Points, in no order, along strands that fork and pass close to each other.
Two points are linked if the straight distance between their rows is under 92. Some points are linked to none.
viv: [ 34  41  -1 -58 -63 -43   0  56 -10  24 -18  18  18  42 -27 -21 -22  43
  -9 -39]
bep: [-16  41   8 -25  -9 -52   3  53  45 -14  60  18  24 -26  -9  38 -13  25
 -11   2]
kuvev: [ 54 -10 -10 -35  12 -24  39 -25  71 -32  11   2  -3  37 -36   5  30   2
 -11 -37]
lat: [ 19 -41 -23  65  -4  21   5 -20 -11 -14  13 -46 -46 -64  52 -14 -21  -6
 -37  53]
togos: [-51  33   1 -41 -14 -15 -27  -2 -14  45 -39  21  16 -14  19  -2   4  -9
  57  20]
rever: [-30 -13 -22  14 -11 -41 -36  18  -2  23 -17  29  -3 -56   1   7 -48  37
  13  10]
fope: [ 28  15  -4  -3 -68  -8 -15  27 -41  22 -14  27  66 -10 -27   5 -22  22
 -47 -44]
Ture: [ 24  -9  -5  15  -1  10   1 -39  56  44  26  -7  12 -69  13   3  26 -13
 -17   0]
Faru: [-16  25   3  -3   0 -38 -17  48  20  18  65  30   8 -47  22  33  -3  27
  26  -1]
Gamig: [-54   1  24  14   9 -21 -11  49   9 -48  -7   2  48  27 -31  35 -45   4
 -25  12]
Rulak: [ 34 -37  -5  20  36   6  15 -56  52 -60  25 -26 -14 -10 -13   0   4   1
 -22   1]
lisu: [-15  -3   6   4 -22 -22  -2  79 -18  26 -30  33  30  30 -57  29 -34  16
 -41 -22]
naf: [ 34  -4   5  34 -16  18   4  14  19 -22  57 -15  -7 -36  17   5   4  -3
 -30  12]
vuvef: [-13 -14  -3   0  31 -21 -26 -49   2  10 -16  -9  -7 -35  12  -9 -15  15
  40   3]
bebi: [-15   3 -28  -1   0  37   5 -78  70  27 -23 -42  29 -32  17 -16  34 -25
 -20  29]
Bora: [ -6 -11   8   0 -26 -15 -15  40 -36   6 -54  31   4  33 -50  -9 -45  19
 -11 -17]
kas: [ 37  -9  43  49 -10  37 -25  22  17  22 -14   8  28  56 -16 -19   6  -3
   0 -24]
dini: [ 35 -20  -5  22 -33  -8 -16 -24 -21  -7  -6  15  17 -38 -18 -18 -32  17
 -27 -13]
vit: [ 25  22   9 -15 -30  -6 -16 -14  -4 -11   7 -15 -30  -4  27 -39 -18  12
  34  20]
muzu: [-46 -41  16  28  53  30 -19 -43 -18  10 -49   7  30  -5 -28  22   7 -20
  10  -7]
vimi: [-46 -14 -35  20  19 -14  11  13 -52 -28  53   8 -12 -63  42  46  -3 -14
 -13  20]
Zut: [-38  -1 -49 -28  11 -15  22 -33 -11   8 -11   9 -13 -69  -8  39  11 -14
 -19  24]
Maza: [  9 -50   3  51  15 -20 -19  -1 -15  -9 -10 -28 -58 -32  56 -19 -54  30
  21  52]
sopil: [ 14  -2   7 -12 -39 -44 -24  54 -39  -7 -21  29 -12  22 -25 -15 -73  52
  -2 -16]
pufo: [ -1  34  20  -1 -31   9   3  72 -42  35  14  21 -37  28  30 -28  -3  -7
  29  20]
zumuk: [ 30   5 -12  -6 -56 -37 -20  15 -21 -25  23  25  15 -32 -15  -7 -52  43
 -32 -22]
Til: [ 44 -44  19  59  13  24  -1  27 -16  20  12  37  -8  -6 -34   8   8  14
 -21 -31]
bipot: [ -8  -7 -17 -48  33  10  26 -63  10 -61 -24 -35 -58  32   2 -13  17  -7
  20  33]
kelas: [-23  32 -17 -28 -38  27  19  -1 -20  10  -9  -7  31  -4  -8   9  31 -40
 -33  16]
tup: [-23   1  -6  48 -40  59  23  36  13   1  14 -25   5 -17  51   3  24 -44
 -49  64]
zikor: [  4  25  18 -19 -14 -32 -11  92 -12  39 -15  41  38  63 -47   9 -16  35
  -1 -47]
nibor: [ 50  -7 -11 -43 -30 -53  11   8  68  -5 -48  30  10  46 -39 -18 -24  24
   8 -43]
sepa: [-46 -13 -13  14  25  35  -8 -24 -31  15 -32 -11  -6 -12  41  -3  11 -31
  15  45]
Kana: [ 17  19  11 -55  -1 -28  13  12   7 -17   7  25  27  39 -49  19   4  17
   6 -56]
vetuk: [-24  69   6 -76 -14 -52  10  59 -18  -5  36  27  26  45 -37  19  -5  28
   4 -52]
nase: [ 15  23   1  -5 -57 -14  -6  31 -56 -49   4   0  24  11 -30 -14 -59  27
 -51 -19]
kebif: [-33  25 -26 -11   7  -5   2   2 -26  64  13  23 -38 -46  44  12  41 -21
  49  27]
segi: [-37  -7   4  11  42 -16   3  15  48  20  29   5   3 -46   5  43  19 -14
   6  29]
lir: [-24   7 -36  11 -46  -4   1  13 -62  -2  18  24  16 -54  -3  25 -20 -14
 -33   9]
vokin: [  4 -13   7  24   2  63  19  35 -59 -22  -6  -3 -34  72 -19  -9   8 -33
 -18   9]
Rit: [-47   7 -21 -12  18  13  17  11  -3  44  -1 -10 -52 -23  66   5  29 -30
  38  61]
Bakuf: [-36  20  -9   9 -11  39 -12  -3 -53  23  15 -24 -24 -26 100 -24  21 -25
  46  52]
Bive: [ -3  11  28  -2  11 -25  18  67  71 -17  20   7  42  50 -41  31  -7  -4
 -26 -12]
zimi: [-59   9 -20   2  -2  14   9  20 -39 -13 -11 -12 -13 -13  46  13  -4 -36
   5  59]
suz: [-10  22  -7   6   4  24 -13 -39  29  67   4 -19  -3 -38  55 -31  25 -21
  39  23]
beze: [-47  25   0 -40 -17  17  12  -2 -27 -17 -48   0  15  19 -26   8   1 -39
 -12  27]
Somiz: [  3   1   9  18 -27  16  14  72 -19  19 -21  22  22  31 -33  20  -9 -13
 -57  10]
bupe: [ -4  -5  -5  26  44  31 -20 -73  49  63  -4 -21   6 -12  29 -30  35 -10
  34  -4]
lod: [-15 -46   3  59 -10  13 -36  13 -59   2 -50   3 -13  -3  16 -25 -54   3
   5  29]
muna: [ 52 -35   1  -3  -1  25  24  -1 -12 -12 -25   2 -32  54 -48  -4  18  -2
 -34 -17]
peno: [ 20 -12   9   3  -7  17 -28 -50   3  31 -42  -5 -17  11  12 -48   7   2
  41  -3]
neluv: [-35  -1  17  18   0   8   9  55 -33 -35 -23   1  19  40 -39  15 -29 -15
 -40  16]
zere: [ 44  -3  21  40  11  23  -6  -6 -14 -22  79  10   0 -32   8  13  27   0
 -10 -26]
Vebav: [ 12  -9   7  30  -2  10 -19 -49  78 -21 -22 -71  -2   1  61 -50 -23  -2
  16  43]
vetez: [ 39   1  -5 -10   0  17  -5 -77  12  30   0   7  20 -12 -21 -22  33  -7
   5 -40]
sor: [-47   6   2  29 -30   2 -28  30  -2  33 -19  22  60 -36  13  13 -20 -21
 -13  19]
kono: [ 26  13 -24 -22 -33   7   5 -14 -36  16   7   1 -41 -35  25 -19   3   7
   0  19]
Vubom: [-83   5 -36  17 -31 -17 -22  34 -55  -5   9  33  29 -56  26  40 -43 -12
 -20  24]
Voma: [ 22  59   4 -49 -11 -65  34  73  32 -32  36 -15  20  61 -50   4 -18  35
 -34 -53]
doki: [-32  51   5 -55 -13  -3 -15 -21  -9  20 -29  19  40  16 -11  -2  22 -22
  48 -14]
tof: [-33 -26  17  13  49  12   5   2  66 -25 -28 -32 -11  46   9   9   3 -18
  18  46]
tanap: [-77  19 -13  21 -34 -19 -22  54 -10  -9   5  18  63 -37  -2  33 -46   5
 -30  26]
rupe: [ 21 -10  17 -17  38   2  15 -16 -15 -17  28  20 -22   9 -33  15  37   5
  30 -50]
gek: [-35  18   6 -56  17 -38   4  37   0 -11 -16  24 -30  47 -21   7  -6  16
  46   5]
pasib: [ 17  10  14  -7 -47 -39 -42   0 -22 -30  -5  29  17   0 -31 -27 -62  51
   7 -46]
nalip: [-23 -16 -31  51 -21  29   2  11 -86 -26   2 -28 -27 -26  85 -14 -17 -33
  -4  48]
tolad: [ 33 -47   1  20  40  37  21 -46  26 -24  10   6  17   8 -46  24  43 -13
 -35 -48]
lotab: [ -4 -10  14  23  -1  20 -18 -46   8 -27  -4 -57  -2 -10  60 -26 -18   3
  19  48]
Fab: [  4  12  14 -11  22 -20   4 -17  79  -4  31  15  51  -4 -30  36  26  -2
   3 -43]
vig: [ 95 -21 -31 -30   0  12  25 -42  56  23 -16   7 -24  39 -25 -34  46   2
  -6 -51]
gofin: [ 45  13  -3 -17 -21  13  19  -2   4   4  39   7   6 -16 -14  12  41  -8
 -31 -26]
fedo: [-27 -15 -14  15  24  12  -6  18 -69  41  11  49 -30 -29   8  24  17 -15
  30 -11]
geben: [ -6   5 -21 -24 -35 -31 -14  26   5  43 -19  44  11 -39 -16   3 -11  19
  -1 -11]
febuv: [ -5 -20   9  12  -2 -35 -22  40  -1 -10  -3 -22 -59 -14  65 -18 -50  32
  37  52]
bori: [  1  18   5  13 -18  53  -8 -24  56  42  25 -39  23 -28  57 -32  35 -30
  -5  35]
diped: [ 18  -6  10  -7  40  51  -9 -27  61  33  15   2 -24  49  17 -21  71 -17
  35  -4]
tudun: [-19  -4  23 -26  46 -15  -7 -11  33   8 -19  -3 -35  30  16  -1  15   5
  72   9]
Dut: [-23  23   9 -30   2  36 -13 -62 -13  13 -31  -8  22  22  -4 -11  36 -30
  34  -3]
Sepi: [-30 -26 -12  37  61  11 -18 -82  40  51 -37 -40  13 -35  15  -9  -3   2
  21  16]
puget: [-65  -9  13  30  14  29 -20 -23 -17 -15 -11 -18  62 -21   4  32   0 -36
 -20  26]
zizos: [-44  43 -17  -7 -81 -11   6  67 -46 -17  -2 -17  -7  -7  32 -21 -59  -2
 -27  47]
Dobu: [-34  -5   3 -15  21   6   1   5 -73 -30  -8  23 -19  22 -13  18  -7   3
  17 -14]
revo: [ 26 -23 -15 -13  19  65  25 -42 -21 -27 -24 -13 -38  49 -29 -17  38 -15
 -27  -8]
Riki: [ 35  21 -18 -31 -29 -17  -5 -49  91   6 -36  -8   5  13  -1 -35   1  -7
  20  -8]
dase: [ 28 -21 -22 -36  17 -30  16 -18  -1   7 -22  46 -11 -13 -65  20  16  15
 -10 -45]
duvon: [ 36  24   0 -35 -36 -49  21  19  58 -46 -26   6   7  63 -45 -16 -39  17
 -18 -16]
lafit: [ 45   2   5   5 -16 -41 -19   5  90  19  -9  -2 -22  -8  22 -35 -29  17
  34   7]
volek: [-39 -11  35  18  30 -19 -33  -3   3 -14  14   6  41 -11  13  26  -7   9
  41  -4]
Pavu: [-40 -18  -7  35  49  -7 -24 -42   3  39  -7 -41  -8 -49  72   0  -6   1
  45  40]
likor: [ 22   6   1 -10  -9 -45   7   4  77 -31  29   5  51  -2 -40  21 -13   8
 -34 -27]
Velib: [ -3  15 -13  30 -55  34  18  42 -90 -29  -3 -15  -3  21   8 -25 -29 -26
 -45  19]
Suvi: [ 12 -14  28  23  -7  44  -5  28   2  32 -55  11  -1  84 -22 -40   3 -10
   1  -1]
vem: [ 14   0   4  -7  -3 -65 -46  -1  24  14  21  38  17 -46  -9   1 -42  55
  42 -45]
bubi: [ 61 -15  -4   4 -20   6   9 -58   9 -63  16 -26 -15 -24 -13 -17 -10   9
 -36   2]
kuza: [ 77   5  31  14 -24  18  12  44 -16 -10  15   0  30  61 -45  -5   4  23
 -32 -60]
namu: [ 43  16  13   5 -40  49   4 -11 -15 -32   5 -27 -15  41   7 -44   9  -9
 -19   5]
Zap: [ 50  10 -12 -56   0  17  42   0  65  21  -8   4  18  69 -31  11  75 -14
 -22 -40]
pagi: [-15 -25   4  60 -14  31 -28   0 -55  -5 -22 -27 -10 -23  69 -21 -29  -7
  12  47]
Bana: [ -7  38  10 -19 -19  16  23  18  -6 -22  23  -8  43  24 -25  21  18 -27
 -42  -4]
geto: [ 83 -28 -12 -24 -15   0  23 -22  21   5 -45  16 -16  56 -52 -18  17  14
 -14 -51]
Kido: [  0  -3  -5   5  12  10  -6 -83  58  -5 -14 -26  53 -19 -10  -3  25 -22
 -13  -7]
fozug: [ 24  15   2 -29 -38 -13   9  35 -37  15 -28  29  68  29 -70  18  -9  23
 -37 -65]
bog: [ 15  34   6  31 -40   6  21  72 -41 -43  71 -17  11   3  -8  11 -27 -12
 -64  -7]
pomer: [ 33  18  16 -38 -11 -23  -4 -37  21 -17  12  29  62   4 -46  10  23  10
   5 -84]
Foto: [ 20  54 -24 -64 -89 -46  -4  36  10  13 -16  12   6   6 -10 -33 -44  34
 -18  -4]
Leva: [-46  16 -10  17 -25 -16 -15  26  -3  14  32 -13   8 -65  85   7 -16  -6
  21  52]
Sopa: [ 30 -21 -30 -10   4  40   5 -60 -46  17 -41  -6 -73  -1  -1 -45  14  -5
  16   4]
Saka: [-46 -39   7  35  73  37 -18 -78 -53  16 -21 -10  19 -18  11   9   8 -15
  34 -22]
bosag: [ 19 -13 -15  28 -20   0   7 -13  19  -4  20 -21 -22 -62  31 -18 -12   0
 -16  39]
zim: [ -9 -39   7  59  65  22 -29 -89   2  23 -10 -30  22 -24   6  -7   2   4
  27 -23]
moge: [-29 -36  16  47  31  15 -24 -11  30  37 -51  16  24  -3 -23   7  -4  -7
   9   7]
fozi: [ -38  -25  -17   -8   70  -21   12 -110  -13  -16    0  -24   -2  -65
   -6   17    1   17   27  -18]
Bepat: [  6 -13   8   4  13 -53 -19 -19  55 -56  16  10  30 -24 -33  18 -44  34
  -6 -34]
Tudi: [-35 -23 -11  49  55 -16  -7   2 -40  -7  52 -11  -7 -63  75  34  -8  10
  21  24]
Zopa: [-18 -24   0  34  13  14  25  34   9 -15  14   0 -12 -10  -8  32  11 -19
 -39  43]
met: [ 43  43  20 -31 -32 -37  30  31  38 -57  26 -22  16  73 -44 -15 -18  14
 -33 -31]
votag: [ 70 -19  26  19  -2  40 -13  -5  -6  32  -8  23  18  56 -25 -23  41   7
  10 -61]
bis: [ 18   9  -8 -38   3  -3   5 -77  -6 -51 -11 -25 -34   4  10 -31   6  11
  24   3]
Lidi: [-24  -9  31  -6  39  -4  23  25  57 -21   6   8  29  53 -45  39  21 -26
  -2  -7]
tolim: [-22   8  14  26  -2  37 -31 -12 -13  59 -13 -15 -12 -15  81 -37  20 -13
  51  32]
midob: [-34  46 -21 -35 -69 -27 -12  24  -4  38 -15  21  41 -38   9   2 -34   3
 -16   5]
ziga: [-10  -3   7 -24  28 -26   9  33  25  13 -16   9 -73  23  -6  -3  -2   7
  37  29]
Fazuk: [ 29  33 -19 -75 -29 -19  20 -23   7  -6  18  10 -13   7 -17  -7  31  -8
  12 -17]
Bibam: [ 73  -7  17  16 -35 -21  -2  28  40   7  15  20  34   9 -39  -4 -15  29
 -31 -47]
Tik: [-14  39   4 -35  10  -6  43  55 -16 -18  57   3  12  18 -29  45  39 -21
 -30 -16]
lumiv: [-19 -36 -45  15  25 -22  15 -27 -39 -26  37   4 -23 -97   8  41 -13   1
 -31  25]
ped: [ 78  18  17  14 -31 -29  19  87  36   4  47   3  31  27 -24  10  -3  32
 -48 -49]
situ: [-27  -6   3 -20  44  51  -7 -96 -21 -17  -6 -29   6   5   5  -4  53 -25
  32 -14]
lopig: [-34  25  18  -9 -25 -20  -8   7  69 -42 -26 -28  47  40  -1  -6 -31 -11
  -3  38]
lasep: [ 46 -38 -18   8  30  50  24 -41  43  32  -4  10   4   0 -40  17  66 -12
 -48 -29]
Nulin: [-37  -1  17 -24  31 -17  16  55 -24 -34  -7  34  -1  40 -57  40 -10  10
   5 -32]
vof: [ 57 -18 -12  -4  22   6  23 -56  78 -15  27 -15 -17   2 -11  -8  40  -3
 -21 -23]
lomi: [-45 -25 -47   1  15 -34  -3  -4 -38   1   3  37  -4 -82 -12  42 -22   7
 -27   5]
Sabef: [ -1  38  19 -35 -30   1  22  33  34  -3 -35 -19  15  94 -25 -21   4 -29
 -16  21]
lafu: [ 18 -26  12  42  39   8  -5 -33  -9 -43  63 -15 -10 -47  27  18  14   8
  13  -1]
lav: [-42   8   5 -12 -26 -10   1 -30  44 -42 -37 -50  27   2  19 -13 -22 -14
  -6  62]
Nodu: [-24  -7  -3  41  -2   0 -27  26 -72  20  30  43  18 -46  17  28  -8  -6
  14 -19]
poz: [ -7 -43  15  35  29 -17   0  -4  78   6 -36   7  18   7 -46  17  -7  -9
 -11   5]
Zuna: [  2 -10 -16 -13  11 -27  -1 -30  78   7 -35   4  11   3 -18  -5  -3 -10
   0   7]
bofus: [ 59 -34   6  -8  23  -8  43  15  50 -40  21   6 -30  28 -47  12  16  16
 -30 -41]
ror: [ 34   3  -7 -41  33   0  19 -19  22  24   4  22 -19  20 -30   8  61  -6
  16 -39]
kese: [ 12 -38   4  29  54 -12 -10 -69  67 -26 -21 -68 -27  -1  52 -26 -24  13
  22  36]
Guduz: [  3 -54 -46  60  30  39  22 -47 -19  -1  -1 -33 -50 -48  23   0   6 -17
 -45  51]
Reni: [ 42   7  21   2 -15  -5   6  50 -59  -6   5  31  38  46 -57  15   1  22
 -33 -68]
taze: [-12 -27 -27   4  40  -3  12 -83 -36 -32  10 -26 -32 -64  11   6   0   7
   5   8]
Tul: [  1 -28  31  56 -10  -5 -39  28 -18  -4 -19  14   4  15   0 -14 -52  17
   7   7]
ler: [ 37 -22  -7  -9  42  22   3 -26  24  45   5  17 -62  -4  -6  -4  54   4
  27 -34]
miva: [-10  -5   5   5  56 -23 -28 -92  24  13  -5 -37   3 -28  49 -21   0  18
  64   1]
pofur: [-12 -34  16  49   5 -22 -35  30 -21 -18  10  28  12 -24 -25  27 -56  34
  -6 -13]
Getug: [ -2 -13 -32   4 -16 -19  10 -12  38  40 -12  17  16 -80 -20  28   3 -10
 -47  23]
keban: [-26  -1  24  -5  44 -44 -36 -55  11 -15  22 -35  15 -40  70   2 -15  30
  66  15]
leso: [  9 -26   8  33  14   2   7  47 -52   6  32  51   1  -6 -36  35   3   6
 -22 -39]
tokin: [ 10  12  20 -13 -26  27 -18   6 -25  31 -54  11  16  63 -18 -27   4  -7
  27 -17]
mekod: [ 19  63 -24 -61 -90 -17  23  29 -27  -2  -1 -16  11  -8   5 -23 -16   8
 -33   7]
kenu: [ 38   3  21   1  -7 -20   0  80 -14  45   9  52  -2  35 -39  12   1  24
   9 -62]
Nin: [-37 -28  23  31  65 -10 -26 -74  10 -20 -20 -72  29 -10  68  -2 -20   9
  30  38]
finu: [ 20 -57 -24  41  27  36  -4 -71 -31  55 -38  10 -29 -34 -30 -22  13  -2
 -17 -15]
vafig: [ 36 -22  -4  14   3  47  11  -8  62  38 -12   2  -1  24 -13  -5  49 -22
 -29  -4]
mif: [  6 -38 -33  13  41  18  18 -63  -8   5 -14 -30 -58 -47   6  -8   1  -6
  -9  30]
mavip: [ 23 -27 -14  22  29  39  -9 -94 -20  12  -3  -5 -21 -21 -12 -21  30  -2
   6 -34]
fon: [ 14 -51  -7  51  34  18  -7 -20 -15  21 -15  14 -19 -31 -28   3   4   4
 -11  -9]
mamuv: [ 50  41   2  -7 -47 -20  40 107  36  21  57 -16  15  15 -13  15  10  16
 -60 -11]
Donof: [-20 -30  25  34  39  32 -22 -59  10 -34 -23 -87   2  30  81 -18 -12  -5
  20  57]
rina: [-31  36  12  27 -74  19  -7  49  -4  36   0   1  61 -26  27   0 -11 -27
 -36  22]
sibip: [-69  11 -10   3  11   8   5  50 -50  24 -12  -2 -45   7  74   9  10 -33
  39  61]
Nez: [-19  22   6   9 -12  -5  19  97 -32 -17  23  -4 -34  35  13   2 -23 -14
 -19  36]
bupa: [-51  54   8 -66   0 -36  13  70   3 -19   0  21   3  58 -39  15 -13  -1
  13  -8]
mirak: [-11   1  15  53 -18  64  -7  -2  26   9  23 -48  10 -20  74 -16  24 -32
 -21  49]
pume: [-26  38 -28  -6 -70 -35  21  72 -39 -20  13   0  -6  -6  -9  -4 -63  19
 -68  17]
nima: [-33  42   3 -22 -45  10  10  67  -9  39 -22  -1 -17  21  23 -15   5 -29
  17  43]
kom: [ 50  28 -15 -66 -28 -31  11 -51  49  19 -15  11 -16  -6  -5 -25  23   4
  29 -22]
zuvev: [-35   4  24  -8  40  18   9 -14  50 -39 -16 -15  24  51  -9  18  28 -26
   0  16]
nopet: [-24  33  -3  -2 -52   9   9  70  19  47 -21   4  30   1  12   1   9 -29
 -23  29]
tiz: [ 37  15  20  11 -29  39  -1  52 -57  18   9  14 -43  57  13 -33  11  -9
  15  -3]
Vaze: [-17 -38  14  -2  38 -21 -16 -16 -62 -72 -44 -32 -35  18  35 -10 -48  23
  43  31]
posi: [ -2  -2 -11   8   9  22 -12 -57 -22   8 -14 -59 -36 -36  75 -48   0  -2
  33  37]
ravol: [ 26  -6  28 -19  -1 -27 -22  25 -26  17  10  54   2  19 -37   3  -4  36
  42 -68]
muve: [-37  26  26 -26   9 -48   1  27  42 -60   9 -14 -10  33  10   3 -33  11
  34  22]
Sil: [ 54  16   5 -27   3  11  -3 -57  45   8  26  12  48   1 -24   3  55  -9
  14 -65]
Zan: [  8  11 -27 -23  -9  23   4 -53 -22  28 -26 -20 -51 -18  38 -45  23  -4
  16  34]
dele: [-56  21  -1   2  -8 -32 -35  17 -46   4  13  -1   5 -44  84  10 -35   9
  50  37]
bom: [ 19  60  13 -27 -40 -36  19  79  54   3  56  -4  43   2  -7  17  -4   8
 -36  -7]
telen: [-36   7   2   0  16  -1 -21  12 -75  14 -22  24 -32   6  16   0   0  -6
  53   7]
poki: [  2  21  20 -28  -8 -36 -19  12  23 -24  13   6  -8   2  10  -6 -25  25
  40   2]
Pefi: [ 39 -44  17  43  45  -2 -12  11  -5 -10  37  16 -61 -18   9  -3 -10  24
  26   1]
bavut: [ 24  26  24  -2 -25  30  15  62 -55  17 -16   9  -9  87 -30 -17  10  -6
  -7 -24]
dor: [ 59  -9 -35 -13 -24  48   6 -42 -31  57 -31  16 -46 -15  -1 -37  32  -8
 -15 -16]
Vozo: [ 12  43  -4 -70 -29 -17  11 -50  15 -42  -6 -21 -15  27  -1 -31   1  -3
  26   1]
Zud: [ 14  -8  20  21  12 -10 -20   7  63  41   6  -1 -32 -25  38 -20  -2  11
  46  24]
riler: [-13   0  11  32  18  10  -5  25  50  16  40 -16 -12 -38  47  11  12  -9
  18  39]
piga: [-27  67 -21 -72 -69 -33  -5  13  -9  -6  20   9  27 -24  11   2 -17  14
  -6  17]
fivo: [ -1  18  -9  22 -31  -1   6  35 -36 -34  53   7  38 -33  -6  28 -15  -7
 -49   1]
bef: [-36  -7  17  18  27  17  -7 -65  30 -33   4 -32  60 -17  -5  30   6 -15
  -4  12]
beguk: [ 40  28   5   9 -31 -27  27  89 -34 -28  63   5   0  15 -32   9 -31  29
 -71 -25]
Ran: [ 35  26  19 -38 -39 -19 -11  30 -12  19 -35  28  24  65 -33 -28   2  16
  24 -46]
neno: [  4 -32  -4  -2  44  77  -2 -87  -5  -6 -16 -25 -18  40  -5 -27  55 -23
  -8  -8]
kavu: [ 41 -43   6  13  35  -9  18  -3  47 -24   1  25   8  -4 -67  35  12   8
 -30 -42]
roped: [-12 -26 -37  14  30  64  12 -46  -9  68 -25   4 -37 -22   2  -9  56 -32
 -13  17]
Fevok: [-30 -22   1   7  88   2   2 -76  -7  -3  24  -5  -1 -42 -13  38  29   0
  39 -42]
kibi: [-56   5 -11 -26  -9  -1  -4 -29   3 -30 -73 -24   7  11   0  -4 -20 -16
   4  52]
Mefi: [ 77  10   0   8 -76  -6 -13  10   5  32 -16  18  47  -8 -15 -21 -20  32
 -36 -41]
zaki: [  4 -34  22  32  39 -20 -14  15  -3 -19  24  35 -19 -17 -22  16 -13  32
  23 -21]
Razav: [-21   2   0  -5  15 -16  10   2  85  16  12  12  40 -26 -16  48  23 -23
 -11   5]
mador: [ 12  11  -7 -24 -22 -31  21  47   1 -39  33   2 -39  -5  -7  -5 -23  16
 -23  25]
bopi: [ 46  -8  22   1 -13  27 -10   9 -49  20   3  25 -19  27 -12 -16  17   9
  14 -35]
Sel: [  3  -5   8   9  22  11  22  46 -23 -17  56  19   0  13 -23  36  29 -15
 -19 -14]
bama: [-21  -4  15 -11  44  35  -5 -10  31  32 -11  -4 -26  35  15   5  46 -28
  49  19]
butis: [-42 -34  11  -3  77  17 -11 -39  25 -23 -34 -42 -16  35  24   6  12 -11
  42  31]
vezon: [-30  -1  -7  50 -11  69   7  15 -41  -5   4 -13   7   7  34   5  27 -51
 -31  39]
Deki: [ 57  17 -31 -59 -41  19  17 -33 -51  32 -29  19 -18  -9 -15 -26  38   0
  -8 -26]
Dabat: [-11 -29 -12 -36  64  -5  25 -29  10  -5  -3   1 -62  10 -15  13  38 -11
  28   6]
Bage: [  7 -23   8 -35  55  -4  26 -28  61 -28   1   8 -35  64 -31   6  33  -5
  47 -33]
fumon: [ 15  47   6 -22 -49   2  28  31 -43 -42  -9 -18  11  47 -37 -19 -32  -3
 -50  -4]
salam: [ 36   8   8 -36 -13 -58 -24   1  -3  -9  36  49  -3 -14 -26   2 -20  60
  30 -66]
tubez: [-15  22  26   3 -16 -26   0  51  57 -31  14 -13  17  27   3   1 -39  -4
  -8  34]
pofi: [-21 -16   4  37  26 -30 -28  22 -17  25  49  38   9 -61  26  31 -11  23
  30 -20]
kug: [  7 -32   8  22  27  49  12  27 -71  -3  10  21 -62  44  -3   2  30  -8
  13 -10]
zel: [-29  25  24  -1   7 -34   3  57  18 -39  32   9  48  27 -48  40 -31  20
 -30 -32]
vop: [-15 -35   9  38  31  48   2  -7  37  27 -29   7   7  26 -17  14  28 -31
 -17  13]
rakev: [ 38  53   7 -34 -22 -43  26  95 -21  -7  45  -3  21  42 -37   9 -17  35
 -58 -60]
baroz: [ 17  21 -37 -15 -64 -24  33  46 -17 -23  21   2 -30 -34 -12   0 -30  14
 -63  28]
magoz: [ 12   3  -9 -22  48  45   8 -59  27  40  32  -8 -46   3  11 -13  77  -8
  37  -5]
keti: [-58 -11   0  66  -5  46  -2   5 -47  -1  -6  -5  47 -27  36  23 -11 -57
 -25  32]
kiru: [-62  16 -14 -16   9  21  -8 -30 -10  58 -46   5   2 -22  17  -4  29 -35
  31  31]
foso: [-20 -26  18 -12  60  13   1 -50 -14 -39   2   5  -5   6 -28  21  23   1
  30 -38]
vepe: [ 48   6  12   4 -22 -41 -31   8  54  26   7  26   7 -17  -5 -22 -32  36
  30 -32]
domig: [ 16   6  15  11 -18  40  25  48 -74 -23 -19  -3   4  78 -45 -12  -3 -19
 -52 -24]
nikan: [-10   0   1  -1  -3 -31   3  45 -20 -16  26   7 -65 -12  29   4 -27  29
  22  36]
ter: [-17 -14  10  20  55 -28 -18 -42  -8 -33  50 -30   6 -64  60  27  -9  15
  32  12]
fito: [-41 -26  -3   6  71  30  -1 -88  -2 -24 -25 -50   8   6  19  -4  13 -17
   7  16]
sis: [-61   6   1  15  19 -11 -14   0 -54   4   5 -36  -8 -32 114   8  -1 -15
  48  60]
zovo: [-14   8 -32  26 -59  45  21  23 -81 -20   9 -26 -31   1  55 -21  -2 -43
 -35  52]
laros: [  8 -48   7  31  53 -32 -16 -45   9 -29   0 -60 -41 -27  66 -15 -36  25
  20  48]
vuv: [-10  17  -8  14 -61  11   1  35 -50   6 -18  -5  -6 -11  21 -30 -26  -6
 -11  33]
nufo: [-16  -8 -31 -16  13  45  15 -49  41  51 -35 -15 -16 -16   8 -14  47 -38
 -13  36]
Geb: [-25  30   9 -76   6 -51  24  42 -15 -32  11  30  34  58 -71  27 -12  27
  -6 -80]
sagut: [ -2  23  -3 -35 -20 -10  23  20 -60 -36  -3   9 -16  24 -32   2 -11  -1
 -11  -2]
sored: [ 34  13 -18 -45 -24 -26  -1  -7  31  50 -13  40   6 -22 -16  -1  17  20
  22 -24]
Selet: [-32 -25  -9  38  29 -24 -41 -16 -32  24 -24  14 -12 -49  28   2 -38  30
  40   8]

A fork is a point with three links. Follow the links from the first point to the second and name the forks in between, in order.
vof / Kido => moge > suz
kug / tup => tiz > geben > kom > moge > suz
sopil / kebif => lisu > situ
Sepi / nufo => suz
vuv / muve => lotab > Zan
rakev / Ran => tiz

A fork is a point with three links, a tip a point with one. Leave the first point through the second and follow the links. Name the first fork or tip that comes.
fozi / taze => ter
bopi / votag => geben
Nodu / pofi => kuza
nima / nopet => nibor
kuza / Reni => zumuk
situ / Dut => kebif
finu / fon => Zan

Follow the links from the first point to the second, and from the first to the third. Name the last point that the two ways share.
Bakuf / pufo / lomi => geben
kuvev / Suvi / taze => geben
Lidi / Bibam / ravol => lisu
Zut / Ran / fozi => ter

Name the points in between on the shortest way along the links from the first point to the second, in order.
Vebav / Tul => kese > laros > Maza > febuv > nikan > mador > baroz > pume > zizos > vuv > Velib > zovo > nalip > pagi > lod
duvon / tiz => met > Voma > rakev > beguk > bog > fivo > lir > Vubom > tanap > sor > rina > nopet > nima > pufo
Reni / Somiz => fozug > fope > Mefi > Bibam > ped > mamuv > bom > bep > Faru > pofi > Nodu > fedo > telen > Dobu > sagut > fumon > nase > zumuk > pasib > sopil > Bora > lisu
viv / mirak => Foto > mekod > piga > midob > geben > sored > kom > Riki > Zuna > poz > moge > muzu > Saka > zim > Sepi > bupe > suz > bori
naf / tokin => zere > lafu > ter > keban > miva > vuvef > Selet > rever > geben > midob > piga > mekod > Foto > viv > Ran
lav / Sil => kibi > beze > kelas > Bana > Tik > Sel > leso > Til > fon > finu > mavip > vetez
